Each row is a point on a landscape with many valleys, with its height.
From any point a ball takes the steepest step (drop divided by distance) to one of its 2 nearest points. It stops when none of these is lower. Distance is the straight distance between rows; heights are no part of it.
<1912>: [118 138 110  91 167 157 136 164  91 156 149 140 141 119  97 127  69 121
 136 169 163 114 159 100]  height 60.3
<2073>: [119  70 157 102 107 149 114  87 138 119  91 129 119 164  74 108 129 120
  92 116 128 108 150  95]  height 54.5
<1543>: [176  98 112  96 134 109 150  99 119 100 114 174 117 126 101 150 145 133
  84 123 123 116 149 163]  height 39.7
<1690>: [115 149  99 161  97 162 148 107 191  96 105  98 105 110 150 133 130 135
 180 127 143 181  96  83]  height 23.8
<1119>: [150 115 138 115 126 165 175  91 161  87  82 109  89 129 129 142 124 141
 111 120 156 189 122  88]  height 22.6
<774>: [ 98 113 149 195  88 115 102 133 136 143  92  75 115  93  67 117 155 129
 144  40  98 129 116 139]  height 66.6
<724>: [155 170 120  90 152 115 138 117 158 135 116 160 136 166 172 164 119 111
 105 175 158 137  98 114]  height 35.4
<76>: [121 103 208 113 129 118 123  67 153 113 120 126  99 203 145 100 140 135
  93 144 138 147  91  77]  height 81.4
<294>: [102  64 144 123  87 150 118  83 132 117 113 110 120 142  65  85 131 112
 135 129 121 102 187 112]  height 53.4
<1901>: [ 87  53 111 150  88 167 128  77 128  95 136 114 133 153 177  93 140 122
 184 117 128  71 139  93]  height 60.1
<1608>: [100 143 108 184 100 144 133 103 181  92 126  99 113 115 193 124 161 146
 171 136 111 191  88 101]  height 25.3
<324>: [114 149 111 200 128 107 101 172 106 157 162  92 154 124 189 135 155 144
 160 104 104  97 106 171]  height 37.6
<839>: [132 159 102 141 105 100 113 110 180 128 100 108 106 114  93 134 154  98
 172  96  99 133  95 128]  height 25.8
<393>: [112 131 148  63 178 111  96 146  84 158 145 181 155 165 126 123 107 119
  65 191 145 135 172 136]  height 54.9
<71>: [ 95  84 139 145  78 166 117 113 166  99 118 124 131 112 104 132 137 125
 105 142 133 160 117 107]  height 26.0
<1096>: [147 166 114 114 180 116 163 201  70 155 136 120 132 125 180 161 110 131
 120 127 139 137 142 163]  height 60.8
<2090>: [133 140 114 142 121 106  97 146 118 166 110 117 134 103  50 130 132 116
 157  64 113  63 110 157]  height 70.8
<804>: [ 88 169 112 109 138 133 120 218  68 181 197 123 156  96 142 144  91 125
 144 156 133 137 131 155]  height 59.9
<730>: [121 102 174 125 106 133 133  58 160  89 114 111 100 173 122  95 137 128
 115 161 144 170 125  83]  height 81.1
<38>: [103 163 108 106 135 167 146 181 132 154 127 144 130  80  92 163  77 129
 111 150 176 171  96  86]  height 75.8
<1453>: [156 148  96  90 174 131 129 148 100 161 128 115 117 137 117 115  89 111
 180 124 134  75 153 119]  height 74.3
<1299>: [105 169 118 107 152 141 135 203 113 161 141 147 145  94 125 182  92 139
  91 149 146 180  97 131]  height 75.7
<187>: [126 192  95 136 122  97 106 139 138 142 167 133 151 113 161 140 151 100
 155 168 106 149 139 173]  height 19.8
<74>: [101  93 135 144  84 117  94  52 161  90 150 136 135 182 164  95 168 125
 147 160 103 113 115 111]  height 58.6
<43>: [ 91 109 130 181  63 144 115 149 123 139 139  63 108  86  61 111 146 128
 169  49 110  96 112 146]  height 67.3
<406>: [131 182 135 125 171 148 161 121 146 128 126 123 122 150 183 118  97 128
 156 183 175 161 127  89]  height 51.5
<358>: [125 114 148 161 149 140 116 174 124 162  83  87 141 136 124 146 139 142
 119  55 117 103  83 109]  height 52.1
<1075>: [153 149 121 141 163 119 125 184 117 157  89 121 133 119 121 172 128 132
 110  52 129 105  84 131]  height 49.8
<652>: [165 154 130 101 157 120 143  87 144 131 138 160 127 187 213 140 124 116
 132 171 166 105 113 108]  height 39.3
<2050>: [132  97  84 120  84 109  99  66 176 121  95 198 152 137 125 143 161 110
 114  89 115  52  86 112]  height 30.5
<1721>: [150 134 104 160 119 112 127 117 179 108  81 127 128 131 126 167 168 131
 104  84 109 133  73 139]  height 69.9
<1697>: [123  67 145  95 129 159 146 109  99 108 128 142 131 141  99 106 103 136
  94 157 147 126 177 109]  height 55.3
<386>: [120  70 167  91  97 141 135  77 121  90 172 203 154 153 156 108 128 144
  74 196 148 127 139 133]  height 57.6
<467>: [144 186 146 160 131  97 126 160 140 150  83  81  99  82 107 137 128 144
 138  40  93 171 109 131]  height 25.0
<633>: [156 109 118 119 142 134 162 146 114 116 102 103  93 108  92 142 125 137
 122  91 121 153 149 139]  height 49.9
<2089>: [144 122 113 169 139  93 127 121  94 158 144 142 149 114 105 125 141 131
 177  57 100  27 122 200]  height 63.8
<1612>: [125 107 192 169 132 121 119 140 104 103 131  96 135 135 177 104 168 164
  86 121  90 179 149 147]  height 36.0
<684>: [120 126  92 112 110 157 142 131 114 124 189 166 160 109 166 142 105 114
 160 202 146 114 149 157]  height 53.6
<1215>: [122 147 205 139 149 132 138 138 122  99 108 105 119 110 180 118 122 170
  77 139 120 236 145 111]  height 29.6
<536>: [141  95 135 128 106 117 142  82 149  88  84 121 101 144  98 131 163 127
 107  96 117 136 122 131]  height 22.7
<2168>: [136 101 165 117 124 115 123  68 165 109 110 138 118 203 171 126 152 133
 100 117 144 115  77  84]  height 81.7
<51>: [112 171 143 111 158  96  96 181 108 166 129 129 140 112  95 135 123 129
  85 150 103 173 135 147]  height 75.0
<88>: [180  85 102  95 139 110 147 114  86 105 127 152  92 118  76 123 135 137
 112 102 114  97 183 178]  height 44.4
<262>: [ 87 137 158 150 128 163 113 164 106 134 171 127 175 117 166 123 112 140
 119 209 132 181 138 128]  height 71.9
<1853>: [ 99 113  82 130  83 156 116 107 137 122 191 173 164 112 174 125 119 110
 178 187 124  83 139 132]  height 55.8
<772>: [117 174 115 203 120  93 111 165 132 153 142 109 151  91 181 152 173 135
 124 100  93 142  92 180]  height 33.7
<994>: [172 140 172  92 149  68 133  84 149 109 105 128  98 187 133 125 159 137
  89 134 122 155 120 127]  height 30.7
<877>: [120  96 154 146 148 145 122 146 118 143  93  90 136 159 135 118 124 130
 118 104 121  98 117  95]  height 51.4
<2102>: [140  58 156  83 116 173 150  75 114 107 123 181 119 162 126 109  95 143
  80 155 171  99 162  88]  height 56.7
<2117>: [137 162 198 121 173 129 148 125 137 113 106 112 107 148 182 108 118 157
  93 158 148 215 120  79]  height 27.4
<2067>: [165 197  90 140 136  80 136 163 155 141 116 121 119  92 115 167 149 119
 151  68 112 128  89 167]  height 31.9
<2093>: [144 139  68 151  95  94 113  96 162 131 135 154 137 107  97 154 162 114
 159  83 110  70  96 172]  height 42.8
<1913>: [154 114 123 155 156  87 111 101 111 160 101 148 149 144  81 124 140 118
 140  57 108  24 125 180]  height 65.5
<1756>: [144 173  84 152 115  88 101 143 174 158 115 117 122 110  93 151 142 110
 185  81 109  99  74 145]  height 28.4
<2268>: [112 108 176 143 144 119  95 116 138 142 112 106 147 189 165 105 151 135
 107 128 115 103 102 102]  height 49.4
<1091>: [120 150 126 172  97 120 138 173  97 149 174  90 117  69  97 140 143 160
 166  34 107  89  97 185]  height 75.1
<753>: [131  92 128  78 164 139 130 154  74 132 137 139 118 133  95 110 112 145
 100 150 123 120 185 134]  height 51.7
<1823>: [109  68 151 141  79 137 123  72 172  86 105 133 126 143 115 130 173 126
  92 125 117 129 116 119]  height 24.5
<2282>: [158 171  78 122 163 116 145 174 104 172 142 127 136 139 191 167 115 106
 164 125 149  92 119 145]  height 68.9
<2024>: [136  75  98 136  95 142 132 102 128 100 146 156 127 111 117 130 145 119
 138 125 117  80 139 158]  height 58.8
<1520>: [129 162 131 119 136 133 162 195  98 130 122  96  83  64 115 155  96 163
 114  81 130 199 130 118]  height 78.1
<524>: [146 180 168 168 148  80 116 133 142 127  87  96 113 111 134 136 160 143
 106  72  80 175 115 138]  height 27.5
<1835>: [162  92 142 119 140 119 171 115 115  85  95 115  84 131  97 123 149 144
  96 101 120 177 167 149]  height 52.3
<2166>: [151 152 181  87 157 102 123  96 143 116 102  94  86 186 104  89 124 133
 115 155 132 185 150  86]  height 17.1
<1312>: [ 85 124 159 158 122 147  74 128 151 151 131 111 162 168 160 110 129 121
 126 164 125  99 109  81]  height 47.6
<5>: [129 206 115 143 127  96  95 135 168 143 124  98 123 103 118 121 143 106
 171 144  85 165 117 139]  height 28.0
<780>: [112 124 123 114 126 152 133 170 112 131 147 122 127  94  90 136 104 134
 117 141 134 154 138 132]  height 76.3
<1710>: [123  96  94 115 111 167 136 117 106 128 170 142 133 119 148  98  95 113
 198 154 133  65 169 120]  height 78.4
<200>: [141 108 131 157 143 104 113 155 117 145 111 146 154 142 134 161 157 135
  78  92 111  79  91 164]  height 43.2
<1749>: [130 193 117 140 144  93  80 130 182 163 108 107 141 152 122 131 147 101
 171 116  99 117 105 122]  height 31.1
<258>: [151 170  83  77 180 104 155 177  87 178 141 156 149 141 178 178  97 111
 119 137 154 106 149 160]  height 65.1
<983>: [140  81 102 123 112 136 119  89 131 124 124 165 136 142 135 111 135 109
 141 108 108  41 143 120]  height 60.5
<2031>: [169 121 139 118 153  96 149 104 113  93 122 116 105 148 132 121 156 136
 128 123 104 153 160 165]  height 54.8
<1007>: [158 155  76 105 115  97 116  97 177 138 136 167 138 145 140 158 142  93
 142 142 131  91 111 145]  height 36.3
<162>: [141  90 134 118 135 130 123  88 128 120 111 122 126 177 151 102 125 115
 155 117 118  63 139  97]  height 62.3
<623>: [141 131 192 113 176  95 127 132  87 115  99  85  99 152 116  86 138 159
  83 111  98 187 179 137]  height 62.2
<2236>: [107 130 110 164  92 109  90 143 124 157 155 114 149  94  68 110 140 114
 187  89  94  48 116 162]  height 69.6
<775>: [ 80 147 179 170 111 170 133  77 166  86 140 132 147 135 155  88 111 135
 147 210 203 188 121  76]  height 73.8
<1408>: [100 135 117 167  86 136 102 112 180 122  95  73 119 119 110 113 149 119
 171  93 102 145 102 104]  height 23.7
<621>: [157 128 174 108 148 137 180 108 137  90  94 130 102 149 158 134 132 157
  83 139 149 201 121  98]  height 24.8
<1390>: [120 175 120  82 144 119 124 199 103 160 120 124 109  69  53 150  95 137
 100 119 128 198 128 117]  height 76.9
<2120>: [134 148 196 104 132 101 129  93 146  99 117 106 102 149 132  87 143 148
 100 166 121 217 158 117]  height 20.4
<439>: [154 112 112 142 120 113 141 115 122  96 135 135 119 117 128 128 165 127
 136 114 102 126 138 181]  height 57.0
<854>: [116  54 169 104  79 169 154  21 144  66 128 169 115 163 122  82 110 130
 110 173 189 140 147  89]  height 37.0
<1796>: [106 158 126 133 143 118 113 199  88 172 157 130 169 112 159 150 121 119
 114 146 124 120 119 161]  height 62.4
<799>: [176 140  89 127 151  98 146 121 114 130 123 146 136 146 166 158 150 103
 137 105 119  76 129 176]  height 43.4
<308>: [120  72 162  96  88 118 107  81 135 108 159 188 145 154 111 112 139 120
  72 182 121 109 144 134]  height 56.6
<460>: [136 108 109 102 117 162 147 110 154 113 118 166 135 125 132 161 106 120
  95 153 166 124 116  95]  height 72.0
<1373>: [112 101 110 143  91 131 118 153 102 137 155  94 117  84  54 111 125 122
 162  83 108  77 137 160]  height 68.3
<1037>: [118  74 177  92 127 153 135  74 114 106 158 204 139 168 129  98  89 138
  77 199 184 117 161 100]  height 57.7
<916>: [139 147 137 166 130  95 113 137 124 159  99 111 129  96  56 151 151 134
 129  29 113  96  90 178]  height 71.7
<1841>: [153 176  88 110 161 119 145 162 126 156 137 104 116 127 141 132 104 112
 176 135 135 118 123 131]  height 71.6
<1714>: [130 126 105 149 108 132 149 185  96 143 170  90 106  88 109 138 129 144
 182  45 132  47 100 154]  height 73.7
<705>: [141  79  98  94 127 173 162 138 102 126 136 159 126 114 120 136  93 136
 126 132 154  81 159 113]  height 58.7
<2271>: [123 114 137 123 108  97  92  51 183 113 112 136 127 206 168 108 166 120
 130 106 125  74  74  86]  height 82.1
<940>: [107 146 119 104 122 165 114 150 163 156 105 147 133 111  60 149  84 112
 109 148 171 145 102  74]  height 75.2
<2127>: [ 90  97 109 170  55 166 128 117 157  86 145 115 121  73 111 133 150 130
 139 132 112 171 114 126]  height 27.3
<643>: [ 79  96 158 148 114 203 153 117 124  88 127 129 144  99 103  94  79 134
 129 191 205 171 152  95]  height 39.6
<155>: [116 188 112 172 100  91  99 142 141 142 166 108 127  79 150 128 154 120
 167 139  80 169 126 170]  height 24.9
<1109>: [127 138  96 148 126 116 130 151 103 135 178 115 139 120 164 126 135 114
 183 124 104  79 136 169]  height 56.9
<1095>: [123 176 130  96 139  92 130 201  80 143 124 115  93  54  54 134 110 154
 107  85 104 198 156 150]  height 77.7
<1570>: [ 98 125 131 159 104 151 126 189 112 153 140  74 115  95  98 128 123 141
 148  83 126 114 100 111]  height 64.7
<831>: [111  48 151 122  81 181 150  56 139  67 144 182 140 155 166 114 117 141
  98 171 177 121 125  89]  height 37.7
<184>: [119 139 182 143 143  65  76 134 109 142 136 138 160 139 108 121 165 129
  69 148  83 139 141 185]  height 40.8
<1208>: [100 125 129 164 132 150  87 152 130 161 150  91 159 151 164 100 138 120
 164 143 113  86 122 108]  height 45.1
<1313>: [110 128 152 134 131 170 139 135 149 109 125 141 144 110 131 146 101 139
  93 175 167 195 112 101]  height 73.1
<1351>: [150 135 137  95 140 119 138  99 154 117  83 105  88 155  80 103 130 118
 128 131 124 164 150 104]  height 12.7
<2219>: [159 127 120 124 162 113 146 163 116 132 102 137 130 129 131 164 138 137
  78  99 121 116 105 144]  height 46.6
<2128>: [145 153 111 166 128 129 134 146 163 123 114 125 124 113 176 171 155 137
 111 115 121 160  74 136]  height 69.2
<145>: [140 166 143 137 153  77 135 172  61 137 133  96 103  69  67 129 131 157
 129  64  94 168 155 180]  height 77.2
<817>: [156  99  93  82 109 116 127  59 163 111 112 213 130 148 140 141 141 112
 114 110 127  54 112 107]  height 32.9
<1025>: [ 94 156 172 139 122 121 108 132 134 115 161 142 161 113 160 116 130 140
 100 209 120 221 146 140]  height 72.8
<316>: [140 104 101 138 138 137 127  90 138 113 112  95 117 178 194 111 145 127
 186  90 123  75 110  96]  height 64.2
<2099>: [125 148 125 155 121  99  69 114 157 149 122 127 157 152 137 121 165 108
 140 118  96  84  95 141]  height 34.3
<1089>: [130 123 150 152 133  89  62 104 159 162 112 150 169 186 132 137 169 115
  99 109 105  59  81 137]  height 36.7
<710>: [168 176 127  99 163  85 117 106 161 152 101 130 122 178 145 150 144 108
 118 139 130 127 102 124]  height 31.4
<1799>: [110 125 127 160  91 149 134 111 177 102  91  83  95 107 111 124 148 118
 139 114 118 190 114 100]  height 22.2
<2299>: [ 99  59 129 125  72 139 120  38 152  86 133 128 128 176 159  93 166 125
 145 118 118  89 132  94]  height 59.2
<1050>: [111 152 115  76 161 108 100 177  94 165 124 145 120 108  65 132  99 133
  95 150 126 183 157 126]  height 75.9
<1590>: [114 114 193 170 135  83  92 137  95 128 135 106 150 145 144 110 178 150
  69 128  85 146 126 169]  height 38.6
<1409>: [ 80 117 129 160 102 216 157 127 154 122 119 104 125 102 117 112  82 117
 164 147 191 134 120  61]  height 74.4
<2047>: [ 87 117  89 181  57 135 104 140 162 112 161 112 135  73 116 138 157 122
 160 120 102 136  91 146]  height 28.8
<1318>: [135 132 128 166 118 101 146 163 109 133 103 103 102  66  56 157 143 151
 120  34 121 131 109 171]  height 72.4
<2081>: [137 100 122 132 131 110 101  77 168 124  70 115 126 194 144 110 162 114
 153  78 120  60  87  81]  height 82.5
<1314>: [155 164 133 117 181 128 154 121 121 127 125 103 113 157 186 120 116 131
 171 154 140 146 149 120]  height 48.4
<19>: [139  77 107  83  77 128 138  26 163  96 123 205 111 164 145 109 142 114
 126 132 140  72 126  75]  height 35.2
<850>: [160 102 107 124 133 106 116  99 121 151  92 132 120 134  48 109 131 113
 163  61 111  32 148 148]  height 67.2
<219>: [ 97 148 164 167 144 176 147 126 142 107 123 131 158 122 152 114  94 144
 118 196 199 191 115  72]  height 73.5
<472>: [161 156 154 115 156  77 114  87 172 123  88 117 105 206 143 124 162 125
 125 101 119 133  86 102]  height 27.7
<2318>: [116 121 136 158 115 128 121 150 124 133 114  66 112 115  91 119 140 135
 136  77 103 139 128 129]  height 65.8
<1438>: [165 165 126 156 165  91 142 149 114 140 120  94 124 141 192 135 149 139
 143  91 109 130 125 169]  height 38.5
<2198>: [ 88  96  83 134  73 134  96  78 183 127 105 167 151 134 102 129 148  99
 144 100 108  64 102  91]  height 28.7
<1237>: [104 110  73 136  64 142 105 114 183 123 129 142 133  98  85 145 132 100
 167 108 124  94  82 108]  height 30.4
<648>: [168 129 151  65 167  94 140  98 119 119 116 149  94 186 101 119 127 133
  83 151 142 160 151 117]  height 34.4
<1748>: [143 160 103 121 134 127 145 182 103 161 152  71  97 101  98 128 111 128
 206  52 134  88 121 131]  height 71.8
<875>: [ 95  68 134 132  90 200 151  97 144  77 133 170 146 113 128 131 114 135
  93 173 176 141 120  94]  height 38.4
<453>: [ 96  88 130 132 106 179 137 178  93 144 145  90 121 105  93 114  98 136
 135 105 143 104 137 104]  height 63.2
<2322>: [131 148  88 111 106 125 107 122 173 139 120 149 126 120  96 141 118  90
 166 136 125  95 107 119]  height 33.0
<289>: [133  82 117 105 111 172 159  82 121  97 150 146 121 127 139  95 100 127
 170 170 150  96 180 103]  height 79.7
<1492>: [170  69 108  79 142 130 143 105  95 120 120 170 119 140 100 109 114 131
 102 111 120  60 178 130]  height 49.5
<1911>: [ 95  77 147 111  91 153  94  80 137 124 145 134 139 143  97  75 123 111
 144 184 123  94 171  99]  height 52.0
<1559>: [134 173 120  94 163 114 148 157 102 156 151 152 157 157 199 161 111 112
  94 190 157 151 147 159]  height 48.5
<304>: [170 101  79  71 165 146 163 135  84 130 130 176 123 138 150 153  85 126
 106 119 147  71 153 131]  height 54.7
<2060>: [183 169  82  97 155  86 134 139 112 148 118 129 114 115  70 145 120 117
 158  82 121 101 135 168]  height 42.4
<216>: [171 110 107  91 166 120 153 130  96 119 129 143 124 150 154 143 121 124
 117 133 126  90 150 153]  height 49.6
<504>: [131 159 179 152 152 102 131 153  93 118 128 108 128 119 177 124 137 156
  90 128  91 203 157 139]  height 32.7
<131>: [113 132 170 139 102 127 124 106 165  87 122 110 110 121 136 109 152 136
 106 153 105 209 135 117]  height 22.5
<433>: [103 139 126 158  74 150 142 149 156 116 106  72  85  75  87 140 122 122
 146  87 115 191 127 102]  height 20.5
<1698>: [ 88 141 133 134 123 188 129 153 158 144 111 105 129 112  94 135  89 124
 141 149 180 157 107  63]  height 74.8
<300>: [120 169 144 159 120  93 139 173  73 149 177  87 104  54  85 126 135 163
 161  55  96 136 133 192]  height 76.0
<21>: [144 114  98 132 107 117 117 120 171 119 111 168 139 121 117 175 151 116
  98 103 118  99  80 132]  height 70.6
<2260>: [112  95 121  95 129 157 123 139  73 137 177 141 140 102 100  95  93 127
 146 184 124 109 193 140]  height 46.1
<102>: [143 153 142 198 142  92 110 120 140 128  97 103 133 131 155 133 171 143
 131  70  88 131  94 151]  height 29.9
<1272>: [140 176  87 125 121 136 162 139 157 117 151 133 110  88 164 161 117 121
 156 159 136 184 106 135]  height 18.1
<1604>: [102 166 109  97 154 157 139 188  82 159 183 138 149  98 135 124  72 123
 154 179 170 140 145 129]  height 57.4
<1352>: [111 189 174 132 135  80  80 163 121 150 119 128 137  97 121 129 137 134
  75 125  76 214 147 144]  height 74.2
<613>: [138 137 138 111 126 137 143 109 159  99 129 166 129 137 137 154 124 134
  87 180 154 179 113 117]  height 72.7
<2248>: [124 106 175 118 114 143 161  45 157  70 142 139 113 174 167  75 129 135
 144 184 173 163 128  95]  height 80.9
<1363>: [124 100 141 103 181 130 122 194  44 152 134 114 128 125  88 112 113 149
 107 110 122 126 167 146]  height 56.4
<654>: [148 133 107 109 164 149 168 162  85 130 163 154 152 139 216 158  99 131
 121 176 166 118 149 159]  height 53.0
<1294>: [130  82 108 121 100 139 134 101 161  99 121 175 135 132 143 160 151 125
  87 141 138 112  94 122]  height 71.3
<642>: [156 160 105  89 147 107 155 113 122 136 149 164 141 169 207 149 121 106
 124 190 151 108 149 157]  height 44.0
<2028>: [117 165 141 170  99 132 127 179 140 139 106  59  86  68  93 126 121 143
 146  45 104 176 113 104]  height 22.8
<410>: [120 144 159 120 154 121 132 179  83 137 148 139 160 129 191 152 128 144
  77 160 120 175 133 162]  height 69.3
<649>: [115 147  99 137 123 120  96 190 107 180 171 107 143 104  99 130 111 120
 166 111 117  85 106 145]  height 50.5
<2074>: [ 85  98 130 147  89 141  85  99 160 124 138 127 150 139 105  97 147 108
 145 151 104  99 131 118]  height 50.6
<1924>: [159 175  99 121 132 119 166 132 147  99 137 109  84  94 139 139 119 123
 178 150 115 198 143 142]  height 22.1
<1830>: [ 75 102 123 159  91 152  65 131 148 155 151 137 178 127 136 119 139 113
 132 159 115  81 101 104]  height 49.3
<186>: [143 127  87 149 125  97 121 119  95 150 169 144 149 118 139 119 139 103
 182 104  99  23 146 189]  height 60.9
<251>: [167 156 102 124 138  99 158 146 122 118 115 115  85  88  78 147 131 134
 149  77 110 143 139 167]  height 46.8
<1953>: [130 107 182  92 176 135 140 137  86 124 103 110 107 160 129 100 123 164
  85 137 130 180 169 109]  height 63.9
<991>: [115  97 125 105 131 155 127 142  82 135 188 167 172 112 154 117  92 120
 132 195 144 109 179 154]  height 50.3
<1281>: [140 102 123 118 118 131 107  96 152 142  73 104 123 175 105 103 128 107
 162  51 125  49 126  88]  height 83.1
<16>: [132 151 136 136 136 147 146 174 119 125 125 106 110  92 133 143 109 142
 122 136 119 200 127 120]  height 77.3
<611>: [114 147 114 150 124 135 128 188  98 151 185  96 140 107 144 123 110 124
 179 141 120 111 125 145]  height 53.5
<754>: [ 79  87  97 150  76 170 105  72 151 107 172 162 166 128 161  98 120 118
 167 184 136  89 126  97]  height 57.2
<1649>: [137 140 133  68 162 111 110 105 117 160 145 176 147 168 122 116 101 113
 111 195 134 102 162 119]  height 58.1
<738>: [110 152 121 135 135  94  92 170  98 178 162 133 165 109  91 136 136 112
 129 115 100  80 128 183]  height 47.1
<1610>: [151 145 102  97 159 172 181 154 127 129 103 112  92 115  99 149  70 127
 149 116 177 156 132  79]  height 76.5
<2208>: [156 141  95 130 122 129 153 145 137 141 106  78  88 106  85 122 124 118
 199  39 119  95 117 132]  height 70.2
<224>: [114 137 127 149 147  99 100 171  88 179 149 154 183 144 160 168 144 119
  77 131 109  93 116 182]  height 65.0
<483>: [118 139 142 135 133  72  73 140 114 165 140 152 180 132  93 135 156 108
  89 135  91  92 129 182]  height 43.6
<1142>: [185 171  92 112 161  74 151 137 125 133 109 137 111 126 120 168 143 111
 130  91 115 114 117 178]  height 37.2
<570>: [143 129  91 110 132 135 120 116 118 142 140 117 126 143 126 101 112 105
 189 127 109  59 164 117]  height 76.4
<733>: [125 134 142 136 124 119  99 135 143 132 129 137 142 136 119 146 145 124
  89 148 104 143 118 137]  height 74.0
<808>: [130  82 109 138 116 149 133  84 129  89 151 142 138 167 200  99 143 137
 163 141 133  87 139 111]  height 61.5
<1529>: [ 75 100 113 150  80 140  86  71 180 117 155 160 171 157 170 105 154 121
 140 179 127  92  99  95]  height 57.9
<1052>: [120 114 103 118 116 175 161 146 130 113 124 123 108  94 100 148  94 125
 137 130 157 156 130  98]  height 75.5
<814>: [143 136 132 181 130 121 138 137 135 106 113  90 104 122 201 131 154 157
 143 102 107 172 118 130]  height 67.1
<1407>: [192 132  97  77 189 113 160 152  96 139  90 146 102 154 131 151 118 127
 108 104 141 103 142 138]  height 45.2
<250>: [142 144 139 102 125 106 126 124 156 118  75 116 101 121  60 134 133 131
  92 120 120 202 142 115]  height 16.9
<651>: [115 144 133 124 133 145 114 176 144 154 110 135 152 114 121 169 120 132
  83 137 131 159  90 116]  height 74.9
<212>: [ 91 140 154 129 153 153 140 188  70 138 163 147 159  99 171 140  93 161
  98 185 140 201 146 145]  height 70.9
<912>: [142 132 116 107 169 159 174 181  78 120 137 134 127 114 180 153  90 153
 119 143 163 161 149 148]  height 57.1
<791>: [138 163  94 137 109 115 142 164 134 135 167 126 127  89 146 162 132 122
 145 144 117 152 114 171]  height 12.9
<1586>: [140  94 142 106 108 137 153  92 156 100  74 118  81 137  68 138 139 127
  71 109 136 178 143 106]  height 20.0
<812>: [121 111 191 133 153 166 152 138 108 108 114  96 120 141 142 103 106 154
 115 161 157 196 159  98]  height 65.4
<1046>: [ 79 132 143 174 112 193 137  88 166 106 114  99 136 133 136  92 102 126
 171 175 189 163 126  59]  height 74.1
<3>: [146 162 112 183 117 102 157 148 142 111 139 110 113  85 197 171 157 148
 141  92 109 174  94 163]  height 68.2
<314>: [137 156 106  95 135 153 170 185 113 137 131 103  79  76  80 143  83 135
 147  92 153 166 123 111]  height 77.6
<336>: [103 145  91 193  87 119  92 156 153 141 160 113 150  86 158 152 165 133
 148 113 102 126  75 164]  height 30.9
<1212>: [172 124 121  65 186 124 158 125 116 123  93 140  92 159  93 138 108 139
  94 125 156 140 152 108]  height 38.7
<1442>: [ 99 131 174 126 115 119  95 124 145 125 138 142 147 143 119 120 142 130
  73 194 113 181 123 129]  height 73.3
<4>: [123  56 109 119 114 185 164 154  78 121 143 115 119 101 108 127  85 131
 133  95 147  80 156 124]  height 61.1
<1252>: [108 107 133 104 131 176 137 125  94 118 163 139 139 104  88  97  84 131
 138 206 160 159 186 131]  height 42.6
<107>: [167 171 136 197 166  80 141 126 112 135 101  97 120 124 155 126 175 149
 156  57  96 117 122 190]  height 33.5
<436>: [143 121 148 136 155  96  87 135 119 171 102 156 172 160 111 141 145 118
  90  86 111  42 110 149]  height 39.8
<402>: [145 102 153 104 125 153 151  72 127  92 148 140 120 165 152  77 117 138
 147 191 163 139 172 113]  height 80.4
<525>: [ 84  84 178 147 101 192 144  79 145  86 132 149 146 128 114 105 106 138
  85 199 203 181 131  95]  height 39.0
<1000>: [120 209 142 119 193 141 156 153 123 136 127 125 129 118 161 125  70 135
 135 188 184 196 133  92]  height 53.3
<2266>: [156 144  65 112 115  84 124  94 156 130 135 186 138 121 114 157 149  87
 154 112 112  60 125 181]  height 40.0
<1457>: [136 135 164 106 184 101 116 166  69 142 111 109 119 130  93 100 130 141
  95 119  98 158 175 151]  height 60.2
<1105>: [116  84 159 106  97 127  87  75 152 126 122 168 142 169  91 112 142 118
  71 145 114 102 126  99]  height 55.5
<2203>: [172  90  92  98 118 118 140  89 142 115  98 195 124 130  99 148 146 112
  90  92 130  67 128 141]  height 36.1
<740>: [115 176 180 137 133  80  92 139 135 135 144 130 140 118 159 122 155 138
  77 180  84 210 144 153]  height 73.4
<1998>: [164 121  91 105 134 122 137 116 135 136  90 105  89 121  60 121 116 107
 176  60 129  70 148 120]  height 68.7
<584>: [131 116 128 161 145 128 142 110 143 102 105  90 111 168 190 118 153 151
 155 104 114 130 109 104]  height 65.9
<1972>: [130  74 107 148 117 140 123 112 113 113 159 152 157 149 198 134 153 127
 125 133 122  68 130 152]  height 63.4
<537>: [ 94 126 151 127 119 173 152 138 111 118 135 119 125  89  90 105  90 134
 136 177 168 204 158 108]  height 40.7
<105>: [105 197 119 100 181 155 154 180  94 159 146 128 125  99 115 124  65 133
 153 179 184 174 142 108]  height 55.2
<1564>: [135 159 131 137 159 119 148 166 106 139 138  86 121 131 182 125 125 129
 157 139 108 153 151 144]  height 43.8
<1256>: [111 143 151  88 167 122 119 151  93 150 156 174 172 158 171 137 107 119
  76 222 165 153 145 141]  height 51.9
<952>: [130 132 146 142 142 102 116 152 114 140 149 149 169 153 197 154 156 134
  68 146 120 129 115 171]  height 67.4
<2339>: [113 100 126 182 122 134 113 157 111 133 147  82 144 125 159 114 145 140
 157 100 102  92 111 138]  height 41.5
<1004>: [118 141 108  81 157 172 126 130 116 160 125 138 128 128  94 102  50 108
 172 168 172  83 162  62]  height 63.3
<981>: [122  57 134  99  73 156 157  19 161  81 116 162 104 165 137  97 129 116
 125 138 155 111 142  75]  height 36.4

Call two points neighbours if one is among the 2 nearest of the other. Go from one point of each pair to the other, from neighbour to neighbour, staying as low as possible. Name the highest point that can't be avoided.
<1351> / <753> | <1037>
<2198> / <472> | <216>
<433> / <2198> | <2093>
<791> / <1351> | <358>

Where does a ball stop that starts at each point below?
<145> | <1351>
<684> | <2198>
<2271> | <472>
<877> | <1351>
<386> | <1351>
